Each row is a point on a tangle of strands that fork, close into loops and nearly touch. The rows are in no order.
Two points are linked if the straight distance between their rows is under 88.5. Some points are linked to none.
<756>: [  8 -11  51  13  45 -42   8  47 -19 -23  50  13  -7  43 -31 -10  -9 -37
  -5 -22  23 -36 -25 -31 -18]
<1122>: [ -3  34 -42  10  54 -20 -21  31  32 -50  -4  20 -13  12 -25 -34  -1   4
  42 -26 -26   6 -44 -27 -33]
<66>: [ -3  56   3  22  19  14  -7  21  30   2 -38   4  38  17 -11  45 -36  20
 -43 -48 -45 -33 -28 -21  30]
<1775>: [-16 -39  16 -35 -18 -57 -40 -15 -30 -23  -4  -3 -10   1 -43  -8   8 -38
  15  -1  -7 -22 -21  -2  -1]
<281>: [ 33  14 -10  22  -3  38  15 -54  -7  27  -1  21 -18 -26  49   2  31  32
  20   8  33  25  16  36 -29]
<1111>: [  1  12  10 -15 -28  28  15 -34  20 -19  -9   4 -29 -48  25   7   8  34
  33  12   8  29 -10  49  22]
<1399>: [-17  45 -34  21   6 -42 -24  -8  28  10 -42  17   2 -13 -31  -5  -2   7
  25 -11 -53   7 -44   8  -2]
<503>: [-29  -6 -35 -14 -10  -2 -16 -53 -23  25 -33  41 -13  43 -20   9  28 -12
  41 -14   5  18 -47  47  -8]
<67>: [  8   7  22  13  -5  39   2 -48   7  60 -31  25  25  44  -3   9  26  -5
   0  -2  -4  11  10  34  -2]
<1515>: [-38  -3 -60   2   8 -13  37  10  11 -16  39 -17  -7   0  39 -29 -16 -13
  20  47 -27 -18  46 -27   6]
<1740>: [-41 -19  28   4 -21   4  -3 -14  11  36 -16  -1   8  50 -21  18  27 -54
 -12  -7   1  17 -13  22  25]
<572>: [-37 -24 -16 -41 -28 -15 -24  29   2 -43 -21 -24  -2 -25  -9   3 -27   2
   8  13 -21   0  -4  -6  19]
<456>: [ -2 -38  28 -26 -57  -3  -2 -11  -6 -23   2 -23 -14 -23  -7   5  -5 -23
 -15   5  10  21  -6  26  19]
<46>: [  7 -33  -2 -28 -29  48  -2 -36  -4 -10  -5 -20 -14  18  17  18   9 -12
  31   5  26  34   3  52 -13]
<1600>: [ 26 -12  30  26 -17  41   9   5  15 -19  53 -16 -19   1  18   9   9 -19
 -13 -12  43  24  22  13 -15]
<150>: [ -4  -2 -16 -36 -32  43  30 -40   7  11 -33 -11 -33 -42  19  -7  -3  15
  12  18   3  53   1  36  15]
<154>: [ 15  19 -18   9  50 -23 -14  66  17 -34  15 -16  21   3  17   3 -22   2
 -11   9  -3 -26   1 -75  29]
<1696>: [ 12  14   1   0   6 -29 -18  43  14 -37  19  -8  18 -13  15  30  -7   4
   1 -15   0 -25   9 -52  31]
<1270>: [ 38 -17  32   4  23 -16  -4 -18 -36 -37  58  -2  -8 -50 -28 -15   1   1
   5  -3   1 -26  17   1 -22]
<85>: [ 20  -3 -29  24  51  26 -15 -15 -24  -8  -5  51   8  61  13 -16  51  -8
  31 -13  36  -1 -26   6 -32]
<1373>: [ 42  -6  -5  10  48 -34 -11  55  -9 -14  35 -30  18 -17   1 -24 -26  -4
 -20  35   1 -16  24 -63  14]
<143>: [-29 -15 -22 -17   8  -3 -17  48  11 -47   7 -17  12 -13   5  -7 -22  13
  21  17 -11  -9  20 -21   0]
<496>: [ 30  38  26  30  20  41  19  21  31  17  -9  -3  17 -13  14 -17 -31  82
 -37  18 -21  -9  19  24   3]
<936>: [ -9  35 -23  11  37   0   1  62  26 -59  -9  24   4  14  -9  22 -44  18
  12 -41  -8 -20 -55 -31  -8]
<1214>: [-26  -3  32  12  16  -4  -2  33  19 -27  30  12   3  53 -11  11   8 -34
  22 -26  24  -9 -20  -7 -14]
<1590>: [ 32 -13  11  13 -24   5  -4   4 -26  13  34 -21 -13 -65 -24  -1 -26 -15
 -35  19  -4  23  28  12 -14]
<1712>: [ 39 -21 -18  15  16   9 -13  -4 -44   0  42 -13 -28 -50   1 -25   0 -24
 -20  19  20  16  49  -7 -57]
<1217>: [-36 -12  44 -14 -16 -35  -6  19  -4 -41  35  -3  -4   9 -10  28   8 -11
   5 -24  15 -36 -24   4  24]
<512>: [ 11  18  12   3  -3 -53 -33   6  17  13 -15 -13  18   3  -5  28   2 -36
  -8   1 -21  -7   5 -58  45]
<1882>: [ -2  18 -46  -8   0  17  28 -37 -24  82 -35  15  26 -12  29 -20   9  28
  16  20 -19  14  35  -8  -9]
<1305>: [ -6   9 -28   9  25   9 -24  20  23 -19 -26  28   2  13 -25 -23 -17  33
  46  14   5   9 -35  28 -37]
<771>: [ 32 -32  14  12 -18 -12  -1 -44 -54  28  36 -12  -4  -8  10  11  29 -53
 -17   2  26  11  27  17 -33]
<557>: [ 11  -1 -54 -15  12   8   1 -27 -24  22  -1   3   4 -17  58  -5  35  -9
  27   7   7  23  52 -42 -15]
<584>: [ 24  -6  42  -1  19 -59 -24   5 -13 -29  51  -3   7  -4  -4   4  13 -16
  13  -5  12 -41   6 -41  10]
<326>: [ -6 -45  23 -21 -29 -48  -7 -44 -43  13  12   1  -5  -8  11   2  42 -54
  -3  -1  16  -2  -2   3  18]
<314>: [ 19 -14  39   3 -21 -57  -1  -2 -17   9   7 -10  22 -20 -29  26 -14 -31
 -46  -2 -14 -19 -17  -6  62]
<1986>: [-41 -21 -84 -46  24   2  -3  -8 -35   5 -19   7  -1  19  12 -23   1  12
  53  22 -13   0  26 -17 -23]
<263>: [ 26  25  -5  42  29  28 -15   4  29  45 -35  31  29  45 -31 -22   2   1
   3  -3 -14  12  -7   6 -27]
<727>: [  9  -9  32 -11 -42  15   5 -36   8  41 -24  -9  18   5   6   1  25 -41
 -40  -9 -21  25  30 -16  31]
<739>: [ -8   4   0   4  -6  12 -25  30  31 -18 -17   0  18  30 -31  10 -19 -23
  20  -8  -9  15 -12  -4  -9]
<1325>: [ -2 -17 -52   4  40  36 -12  22  -2  -5 -27  22   8  23   0 -41  -4  39
  39  38  17  13 -13  26 -37]
<44>: [-10 -36   9 -28 -49  -8  16 -52 -26   5   0   3 -27 -17  32   5  42 -45
  -9 -11  23  30  -2   8  12]
<1944>: [ -2  25  43   1 -18 -12  -1 -20  24  14 -64  11  -8  -8 -13  -7 -25  54
 -30   5 -20 -15 -48  52  42]
<556>: [ -7   7  33  18 -31   4  13 -14  20 -14  34   1   0 -11  27  30  31 -12
  -2 -17  13   6  10   2  31]
<569>: [ 10 -15 -38 -35 -37  11   2 -42 -74  17   2 -18 -46 -39  25   7  11 -27
 -22 -12  29  35  32   3 -53]
<1965>: [-15  -8 -28   5  16  49  26  66  28 -49   9 -27  11   6  10 -16 -43  29
  -1  30   2  13   7   4   1]
<132>: [ 37   5  14  37  -1   6  -8  -4   7  56 -24  20   2   0  30 -40  10  63
  -8  28  26  -7  19  12 -27]
<1245>: [-31  18  12  13  -8   1  -5 -29  27  47 -35  22  14  43 -33   9  30 -43
 -14 -18 -36  16 -22  16  26]
<1923>: [ 13   2   2  13  27  42   3  63  21 -45 -12  24  10  36 -12 -29  -9  -6
  14  -5  18  14 -39 -22 -17]
<1246>: [ 32  -1  42  -2  20 -53  14   4 -27 -36  74   3   5 -32 -12  26   7  13
  -9 -26   7 -58  -7 -15  14]
<364>: [  7  30  57  27 -18   0  15 -24  29  16  -7  22   3  -7  15  12  10  50
   6   6  13 -16 -22  48  29]
<1350>: [-30   7  25  -4 -26   2  23  22  19 -20 -12 -13  14  27  -8  70 -26  -4
 -43 -47   2 -28 -60   7  48]
<1267>: [ 23  16  -7  14  24  -1 -30  -1  25  38 -17   5  32  40  -1   4  18 -36
  10   5 -13  13  29 -49   8]
<1074>: [ 25  25  47  37 -16 -12 -16  -1  28  33 -27  13  -5   6  11 -14  -6  68
  -5  12  23 -25  -4  27  -6]
<1861>: [ -1  10  -3 -12 -43  18  17   8  18  -9 -13 -31  -9 -48  13  27 -16  22
 -86 -21 -31   9   7 -10  56]
<224>: [-33  31 -11  16  -3 -29 -10 -23  29   8 -17  29  -5  18 -34   6  22 -18
  27 -22 -28  11 -59  31   2]
<1842>: [-14 -24 -15 -21 -19 -23 -42 -12 -12   2 -13   3  -5  30 -23   6  19 -47
  25  -9  -4   3  -7  -8  -9]
<1174>: [ 43 -36  16  10  26 -13 -14 -20 -47 -20  47  -6  -6   4  16 -20  37 -29
  -4  -3  35 -16  29 -12 -44]
<889>: [ -6  18 -17  30  34  44  24  56  34 -20 -19   2  23   4   1 -20 -45  57
   1  34  -1  -1  -8  18   2]
<256>: [  9  16  17 -20 -34  45  27 -52   4  54 -34   7   6 -20  23 -15  27  -6
 -38  -7 -39  39  34  -3  16]
<430>: [ -6 -21 -30 -53 -45  21  11 -56 -39   1 -15  -7 -37 -34  35   3  26 -19
   8 -10  23  40   9   9 -13]
<536>: [ 13   7  10  -6 -30   4  23  36  19 -36  33 -13  12  -7  18  67 -18  23
 -31 -42  20 -29 -24 -10  23]
<445>: [  5  -4 -14 -13 -21 -10 -10 -15  -3   6   2  -5   2 -34  37  -1  28 -15
  18   5  -5  18  39 -36   8]
<366>: [ 21 -34  19 -17  26 -25 -28  30 -24 -39  16 -10  12  -3 -56 -23 -30  -5
  11   5  -5 -32  -3  -9 -34]
<351>: [ -9 -20  58 -11   0 -17  33  55 -20 -28  51 -14  -1  27 -31  43 -50  -1
 -18 -23  29 -29 -38  21  -6]
<1612>: [ 35   8 -17  31  17  37 -10 -30  -4  58 -37  37  33  45   1  -6  18   8
   3   2   4  12  19  10 -24]
<1109>: [-33   2 -26  -2  -9 -23 -23 -13  21   7  -7   0  -8  36 -41  11  22 -53
  22 -34 -27  25 -44   9  -8]
<1629>: [ -5   6   7  -1  11  11 -17 -12  16 -16 -15  28 -15  21 -16  -1  -2  29
  62   9  27  -3 -45  58 -25]
<1064>: [-14  -9   2 -46 -28  38  45 -22  34  -1 -52 -15 -25 -39   8 -24 -27  11
 -55   7 -25  50   4  20  50]
<1938>: [ 30 -15  43  -4  25 -24  29  40 -31 -36  54  13  24   3 -42  27 -45   0
 -13 -19   5 -47 -29   4 -11]
<1661>: [ 15   9  14  18 -35  38   2  16  25   4  21 -34 -13 -32   3  16 -13   0
 -46  -6  -5  29  39  -1   7]
<1428>: [ 12 -29  -7 -24 -23 -32 -30   5 -20  34 -24 -23  19  -8 -24  -5 -16 -39
  -2  26 -18  11  18 -26   8]
<225>: [  3   4  -8  -9   0 -40 -20  19  -1 -15  24 -25   4 -40  25   8   2  -1
   2  13 -11 -10  37 -52  27]
<494>: [ -7 -26 -37 -18  29   5 -39 -27 -29 -33  -6  16 -18  63  -7  -7  43 -11
  38 -36  17 -17   0  -9 -44]
<1839>: [-50  -1 -55 -11  30 -20  -3  31  14 -24   1 -10   8  10  15 -21 -16   1
  34  43 -29 -17  25 -29   7]
<1739>: [ 18  24  -2  23   9   8   3  43  29  -2   4 -31  39  -8  16  23 -23  13
 -47 -10 -23 -10  39 -50  30]
<618>: [ -3  14 -25  37  21  41  47   7  28  29   7   1   8  -7  26 -42 -10  42
 -16  48 -19   9  43  15  -6]
<763>: [ -9  -8 -29  -6 -13  -3  -1  -7 -12  56 -45   0 -15  -2  13 -28 -22  63
  24  47  16  -1   2  37 -28]
<1015>: [  6  -3  40   9 -36 -27  15   5   8   3   8 -17  21  -3  -4  49  -3 -13
 -72 -29  -9 -26 -17 -10  63]
<1945>: [  1   6   2  -1 -23 -17 -27  -8  10  42 -55   2 -26   2  -7 -21 -15  52
  21  26  19  -5 -28  47 -15]
<1797>: [-54  11 -49 -17   8 -21   4   3   8   6 -27   9  15 -18  14 -15  -8  15
  44  39 -36  -4  13 -13  12]
<575>: [-21  55   4  25   6   8  17  14  31  -6 -25  10  17  26 -20  60 -42  10
 -30 -67 -30 -26 -70   4  21]
<970>: [ 24 -11 -20   9  -6  60   0 -12  10   2   5  -6   1  -4  34  -4  16  -6
   7   5  22  43  38   4 -29]
<169>: [ -7  17  45   5 -13  -8   0 -32  25  38 -54   9 -27  26 -30  -9  -5  22
  -5   9  -3  -4 -60  76  20]
<1643>: [-31  -9  15 -13  15  30  -6  -5  13 -32   8  10 -16  50 -19  10  12  -4
  54 -11  26   2 -33  46 -26]
<250>: [ 32  14 -16  43  45  -3 -18 -10   0  16 -12  59  17  29  14 -28  43  11
  36   5  31 -10 -22  -6 -20]
<1362>: [-35   8 -58  -2 -18  11  65 -14   5  31  22 -21  -4   5  26 -28 -17 -26
   7  41 -32   3  55 -22  -1]
<1845>: [ 24  30  -5  13  45 -42 -16  62  16 -39  15  -2   3  32 -22  14 -31 -34
  -8 -36  -3 -18 -40 -68  -1]
<1881>: [  8 -43  32 -25 -37  -6 -18  -5 -28 -40  28 -29 -14 -23 -21  -6 -10  -8
  10   5  17  -3  -1  29 -17]
<218>: [ 27   2  12  -5 -42   2  15  31   2 -28  44 -32 -10 -43 -12  51 -26  22
 -56 -22  16 -12 -17  10  17]
<340>: [  4  30  31  29 -15   9  15 -32  26  11   5  34  18 -19  30  16  34  22
  16  -3   1   2  10  17  28]
<1896>: [-16  -6 -26 -21 -34  12  -6 -13 -36  16  14 -21 -63 -66   8 -12  -1 -25
 -19  13  15  31  36   0 -34]
<1489>: [-41  15  41   8  -7 -10  24 -25  37   0 -34  36   7  12  -2  18  20   5
 -26 -15 -12  -1 -50  35  75]
<1652>: [ 24  17  15  27   2  41  15  28  41 -24  12  10  25  -5  16   9  -5  26
  -2  -6  11  12  11  -6  13]
<711>: [ -1   0  24 -35 -20  31  29 -39  28  17 -70  14  -7 -19   1 -26 -14  29
 -29  16 -31  31 -13  42  43]
<1794>: [ 19 -14 -66  -9  49   8 -24  -6 -25  11 -12  15  13  27  35 -16  34 -10
  31  15  10  12  33 -48 -10]
<1238>: [-40  20 -49 -16 -24  39  63 -26  -6  63  -3 -22 -12 -14  22 -30  -7 -16
 -20  22 -33  25  55 -12  -9]
<23>: [  5   9  20   6  39 -57 -40   3   7 -16  31   4  -8  37  -7   5  32 -41
  26 -12  10 -28  -9 -55  -1]
<514>: [  9 -23 -31 -29  -6  56  -1 -23  -3  -2 -25  -6  -3   3  15  -1  -7  24
  45  23  19  33   8  46 -24]
<1890>: [ 25  11 -19  25   1  21  14 -27  -8  51 -13  13  -9 -30  48 -32  14  58
   7  31  23  14  27  23 -33]
<237>: [ 24 -11  14  10   5  41   8  55  22 -50  22  -2  13  12  10 -12 -17   0
  -6  -6  30  12  -1 -19  -5]
<208>: [ 52 -34  33   8  54 -11  -2 -15 -42 -32  43   1  11  -6 -31 -38  13 -14
   8   6  11 -35  12 -12 -37]
<254>: [-18  19 -48  39  18  41  42   9  22  17  29  -4 -22 -19  38 -33   1   1
 -17  37 -13  20  59 -16  -6]
<886>: [  1 -26  30 -20 -18   1 -15  35  -1 -58  26 -21  -1   7 -24  11 -33   6
  11  -9  20 -12  -9  10 -13]
<357>: [ 29 -14   4 -13  33 -35 -12  29 -32 -28  27 -19  32 -41 -43  -3 -50   6
   0  27 -26 -27   5 -11   0]
<1137>: [ -4 -21  15 -14 -42  20 -16   5  13 -10 -18 -18  10  10 -17  13  -7 -21
   7   4   2  23   2  15  13]
<1368>: [ 14  37  15  40  27  17   8  47  31   7 -33  12  22   6  -5 -18 -47  73
 -15  11  -1 -18 -16  14  -1]
<1005>: [-10 -26  56   0  -2 -33  17 -24 -45 -17  72  -3 -17 -42 -12   8  28 -14
  -9  -8  11 -27  -6  35   9]
<1385>: [  5  25   1  24  -8  39  13   5  35   6   0  -7  18 -28  19   6   3  21
 -15   4 -18  21  42 -11  14]
<1947>: [ 21  24 -32  -4 -16  57  33 -58 -30  62 -27   6  -9 -17  39   5  18  13
 -12  -9   6  47  38  14 -28]
<1617>: [ 12  -2 -26   0  48  36 -18  36   2 -43 -10  28  -8  47 -20 -48  31 -19
  28 -10  11   8 -43 -29 -34]
<393>: [-14  13  17   2   3 -64 -41  -8  10   7   7  -4  -4  23 -17  22  26 -59
  13 -10  -7 -12 -18 -38  24]
<1770>: [  4  30  16 -15 -15  15  18 -42   5  61 -43  21  23 -28  21 -32  16  29
 -23  15 -52   9  30  -1  16]
<491>: [ 29   7  -8   1 -18  25  19 -71 -32  55 -31  28   4   3  39   9  28  26
  10  -1  19  21  11  38 -16]
<1230>: [-16  10  47  26   0 -42  -5  33   8  21  17 -13  21  37 -31  40  -7 -51
 -31 -28  -7 -20 -19 -18  32]
<1380>: [ 30  15  29  11 -32   0   2  19  15   6  10 -31  30 -10  -1  39 -17  -6
 -66 -24 -22 -13  19 -30  38]
<931>: [-45  -7 -57 -30 -22  40  33 -13  -9   1  12 -24 -42 -31  28 -17 -13   3
  21  33  -7  33  33  19 -23]
<1827>: [  8   7  -3   0 -14  -6 -11 -10 -43  14  27   1 -52 -95 -27  -6 -16 -21
 -32  15  -1  17  24   5 -19]
<1800>: [ -2  -7  58   1 -41  38  29 -11  25   4  19 -37 -16   7   0  30   4 -17
 -39 -11  12  27  -1  44  43]
<1343>: [ -3 -31 -15 -21  38 -19 -44 -10  -8 -46 -10  -2 -25  37 -20 -33  38  -7
  38 -25   9 -34   4 -45 -39]
<775>: [-22 -12  39   8 -22 -35 -15   5  10  29 -12 -14  13  36 -40  19   8 -67
 -37 -14 -18   0 -19  -1  38]
<157>: [ 16  -2  40  15 -56  22   9 -11   8  11  31 -28 -31 -31 -13  25   0 -22
 -58 -10   9  28  17  21  20]
<1707>: [-11 -12  10   8  39  25  -2  24   1 -40  17  28  -8  68  -9 -23  32 -33
  27 -25  35  -6 -37 -10 -36]
<1677>: [ 26   5 -42   3 -13  57  12 -39 -26  24  -4  -2 -21  -7  47  18  23 -14
 -10 -12  28  53  44  10 -42]
<1846>: [ 32   7 -26  42  25 -10 -25   5  -2  49 -34  41  12  18   9 -44  20  40
  15  24  28  -7  -2  -4 -28]
<915>: [ 16  -4 -11  -3  19 -45 -17  53 -17 -13   9 -38  32 -26 -20  27 -58   3
 -32  12 -23 -35  -1 -34  20]
<425>: [-50  35  19   8   1   3  28  26  27 -19  -6   4  -7  35 -25  63 -36  -2
 -12 -54 -10 -10 -82  28  22]
<1077>: [-13   6  40   8 -13  -3  26  54   9 -11  22  -8  15  43 -23  60 -47 -16
 -33 -42  14 -25 -39  -4  14]
<1987>: [ -5 -23  33 -28   2 -83 -27 -11 -32 -23   6   3  -2 -18 -42   4  -2 -32
  -5   2 -17 -34 -38  -7  38]
<1139>: [ 18 -10  29  -6 -37 -35   2 -17   0  25 -21 -14  14 -22  -4   1   0 -35
 -56  -2 -22   8  17 -33  58]
<270>: [  3   7  24 -14 -12  14   0 -19  24 -27 -17   7 -12 -18   5  10  -7  46
  51  14  18   2 -35  63  15]
<1352>: [-18  13  37  22   3  36   9 -19  30  42 -19  11  14  57 -29  15  11 -10
   2  -8   1  12 -21  59  -1]
<180>: [-32 -52  27 -25   2 -45 -17 -41 -60   4  19  -9 -13  16  -3   0  53 -39
  12  -4  18 -30  -5  12 -12]
<1243>: [-23 -26 -33 -24   0 -14  -3  -3 -40 -18  40 -30 -53 -57  15 -35   4   0
   4  20  -6 -11  54 -21 -40]
<55>: [ 22 -21 -19  19   0   4  -3  33 -17   5  43 -31  -9 -43  -1 -25 -26 -13
 -27  29   5  20  50 -16 -24]
<1742>: [-16  -1   6 -22 -32  28   4  -8  28   3 -56  -6  15  -8  -6   0 -14   8
  -4  15 -27  29  -2  21  32]
<887>: [-41 -31  69 -15  10 -44  11   7 -41 -24  54  -7  -7  -7 -28   9  17  -3
   3 -11  18 -47 -18  20   2]
<742>: [-26  22 -18 -19 -12  16  48 -34  -7  75 -34   3  10 -23  20 -43  -6  39
 -10  36 -38   3  28  12  -2]
<415>: [  4 -46  -9 -30 -23  -3 -22 -40 -44 -17   9  -7  -9  14  24   9  35 -27
  19  -9  25   2  21   4 -29]
<1458>: [ 14 -42  37  15   6  -2   3 -18 -43  -2  60 -18  -7  10  13   2  27 -41
  -8  -2  44  -4  21  27 -44]
<1639>: [ -5  42  39  40  11  21  11   9  46  22 -21  17   9  50 -45  13 -23   9
  -3 -20 -13   0 -43  44 -15]
<1128>: [-13  34  36  10 -15  12  11 -10  30   0 -34  17  31   4  -4  36  -1  20
 -34 -25 -29 -16 -28  15  59]
<665>: [ 43 -30   4 -16  -8 -31 -11 -29 -49  40   7 -16  17 -40 -13  -8  -4 -39
  -4  22  -9  14  28 -11  -9]
<1176>: [-16 -10   8  -7 -14   2   5 -52  -5  29 -36  30 -10  24  -1   8  29   9
  35   9  22  12 -44  69  10]
<1685>: [ 12 -17 -25  -1  23  19 -28   7   5 -16  -5  17  19  24  18 -17  26  -8
  31   7  15   6  21 -25 -18]
<416>: [  2 -27 -34 -25  18 -10 -27 -50 -59 -15  -3  15  -9  53  23  17  50 -17
  28 -31  26 -14  24 -15 -26]
<568>: [-13  -8 -50  23  12 -11  15   8  -5  54 -23  17   4  15  20 -54 -14  52
  15  58   8 -18  16  13 -23]
<854>: [ -3  -9  -4  -6 -11 -40 -22  36  -7   8 -15 -38  26 -24 -23  13 -40 -17
 -25  22 -31  -4  15 -30  34]
<41>: [-33  19  26   3   1  -9   4  29  27 -41  16  17   7  28  -8  40  -8  -2
  20 -34   9 -17 -35  -1  13]
<1067>: [  9  31 -21   1  53 -34 -46  18  29 -18   1   7  -4  24  -6  -5  18 -25
  33  -2 -10  -2 -12 -63   1]
<1272>: [ -2 -16   7 -26 -47  10  24  -6  18  -4 -27 -25 -32 -49  -3  -9 -27  -3
 -84  -3 -20  41  11  -2  50]
<234>: [-11  20 -23  41  27   2  23  22  21  31 -20  11  19   2  14 -44 -20  53
  -3  55 -15 -15  19  11  -2]
<1375>: [-23  -9 -41 -21  -3  40  19  -3   6   0 -10  -8 -10 -20  20 -18 -15  40
  40  48  -3  25  14  37 -16]
<1495>: [ -5   5 -34  25  39  29  24  43  16 -30  19   7  15 -17  36 -43   8  24
  12  36  -1   6  20 -26   6]
<434>: [  3  23   6   2  -9   1 -15 -25  27  46 -43  16  28  26 -12  11  23 -26
   3  -1 -36   8  10 -26  23]
<408>: [ 39   2  23   5  -5 -34  -4   8 -23 -26  63  -7  -1 -63 -18  16  -8   5
 -18  -6  -3 -23   9  -5   9]
<459>: [-19 -33 -45 -47   3  -1 -24  -7 -28 -20   0 -13  -9  -5  19 -23  17   0
  38  14   0  -4  41 -29 -26]
<953>: [  7  15 -10   1  22 -45  -9  52  -5 -40  18  -5  -9  24 -20  49 -54 -17
 -20 -64  -3 -46 -59 -51  -8]
<594>: [ 21 -30  66  11  49 -28  16  10 -35 -32  59   6   2  15 -22 -25  15 -10
   7 -12  29 -51  -2 -14 -25]
<693>: [ 26  10 -43   5   9  18  -1 -46 -43  81 -50  36  29  29  11  -7   5  31
   9   1   3  12  24   1 -14]
<789>: [ -1 -24  -2 -19   9 -28 -16   6 -24 -50  39 -30 -30 -59  -1 -31   2  27
   5   3  -6 -30  39 -29 -20]
<1700>: [  2  -1   0 -15 -31  14  -3  34  14 -51  32 -38 -19 -41   5  29 -26  28
 -21 -10  12   8   5   7  12]
<1673>: [ -9  49 -34  29  37 -18 -12  38  32 -34 -20  21   0  -5 -20  -2 -38  29
  29 -26 -25  -6 -58  -1 -16]
<1165>: [-49  38 -48   1  21 -40 -20  14  19  -9 -43  14   9 -20  -7  -2 -19  21
  36  13 -46 -10 -21 -11  17]
<1584>: [-18 -40   8 -18 -25  15  -8 -32 -24   1   3 -10  -3  40   8  23  27 -36
  17  -5  31  15   1  31 -10]
<1585>: [ 12 -49   5 -25  11 -20 -35 -13 -33 -38   8 -14 -14   8 -17 -24  20  -3
  24  -6  14 -36  19 -20 -41]
<391>: [-15  32 -21   1  14 -15   2   1  28  34 -28  -3  29 -12  25   0   1   3
   7  26 -47  -1  39 -45  36]
<378>: [ -5 -19  51  15 -30 -29   9  -5 -16  -3  59 -15  -3 -18   3  22  18 -26
 -23 -10  23  -7   3  16  20]
<696>: [  3   3  37   3  -3 -18  46  52   8 -34  63   8   4  21  25  53  -6   9
 -22 -42  38 -40 -18 -24  10]
<423>: [-35  13 -61 -24 -19  48  42 -29 -21  47  -3 -19 -32 -33  34 -13   0  -5
  -3  14   3  44  41   6 -28]
<932>: [ -9  36  28  31 -18 -32 -15 -11  32  32 -30   7 -30  23 -38  -9 -13  27
   0  -9   2  -8 -65  57 -19]
<19>: [-44  -4  24 -13 -16 -10   2 -39  14 -18 -20  37 -11   5   4  12  33   3
  42   3  11   3 -49  47  32]
<1663>: [ 14  32 -25   2  58 -33 -30  40  29 -47  15  -8 -17  29 -25 -24  -2 -29
  17 -28 -21   3 -39 -68 -23]
<1646>: [ 19  -8  20  29  -2  56  12 -18  17   5  16   3  13  30  28   9  25 -16
  10  -2  37  25  16  26 -16]
<1719>: [-33   3 -26 -41 -35  50  49 -27  11  29 -33 -26 -36 -44  11 -27 -14   2
 -25  20 -20  55  18  17  16]
<398>: [  4  30   9  29   9  27  -7  12  41   6 -30  22  26  27 -25   2 -18  10
  10  -4 -10   8 -17  16  -6]
<1331>: [  3  43 -15  26  32   6  -5  39  35  -3 -22  -1  41   2   8  24 -26  23
 -20 -12 -33 -20   5 -43  31]
<914>: [ 16  -8  47  -1  10 -27  22  34 -10 -61  70   9 -11   3  10  10  10  13
  -6 -36  34 -53  -7 -35  -1]
<273>: [ 42 -24   4  -7  -8 -16  -3 -54 -65  17  30   2 -13 -57 -12  -3  13 -42
  -9   7   3  11  23  16 -33]
<684>: [ 20 -21   6 -12  -7   2  -3  55  -7 -57  43 -31  -3 -26 -10   3 -41  30
 -16  -4  18 -10   4  -7 -16]
<518>: [ -2  16   9 -13 -23  13  15  -6  28 -11 -44   0  21 -18  15  24  -8  26
 -67 -26 -46  -6 -13  -5  71]
<1828>: [  6  11  -8  30 -14 -32 -35 -12  10  38 -27  22 -27  27 -20 -17   3  37
  29  -3  27  -2 -48  42 -38]
<104>: [ 14  49   8  23   6  63  25   3  42  14  10  -8 -10 -34  14   0 -14  55
 -39   1 -27  19  37  19   9]
<1274>: [  3  14  37  25  28 -54   3  49  -6   0  47   3  11  34 -27  34 -22 -35
 -16 -32  13 -35 -29 -37  11]
<1526>: [  5   0 -68  18  44 -17 -12   5 -24  45 -25  39   4  13  19 -49  11  41
  32  38  12 -10   3  -7 -26]
<853>: [-35 -29 -64 -38 -11  11  17 -11 -36  -6  21 -28 -32 -20  36 -28   3  -5
  21  22  -3  10  54 -12 -34]
<409>: [ -1 -20 -45 -15  55  15 -32  37  -8 -35  -9   0  -2  34   2 -49  29 -12
  24  15   9  -5   0 -48 -24]
<128>: [-42  -8 -61 -48  -6  -2   4 -25 -23  21 -38  16   7 -17  18 -16   7  18
  51  24 -13  10   7  -2  -4]
<532>: [-10 -10 -42 -23  -9   3 -30 -34 -19  22 -36  26   9  27  -6   8  23 -20
  44  -9  -4  20  -3   0 -10]

How many points has the smallest loop of links through each point below? Write - if it is on no loop.
<67> -> 6
<423> -> 11
<1246> -> -
<568> -> -
<1896> -> -

A fork is a point with three links, a tip a point with one. Leave the first point through the second and follow the links. Name the first fork or tip that comes.
<1373>, <154> -> <1617>
<1174>, <1458> -> <366>
<314>, <1015> -> <1938>
<1938>, <351> -> <1612>
<1585>, <1343> -> <931>
<1214>, <41> -> <132>
<1267>, <434> -> <208>
<180>, <326> -> <1712>
<1712>, <55> -> <180>

A piece is two or more points that can be reached from each other along the links. Count, over all rows, the pieces, the separate loops (a circle has one, a figure eight two, a Y none), the forks (points with three links) and the tips (points with one).
pieces -> 4
loops -> 2
forks -> 19
tips -> 23
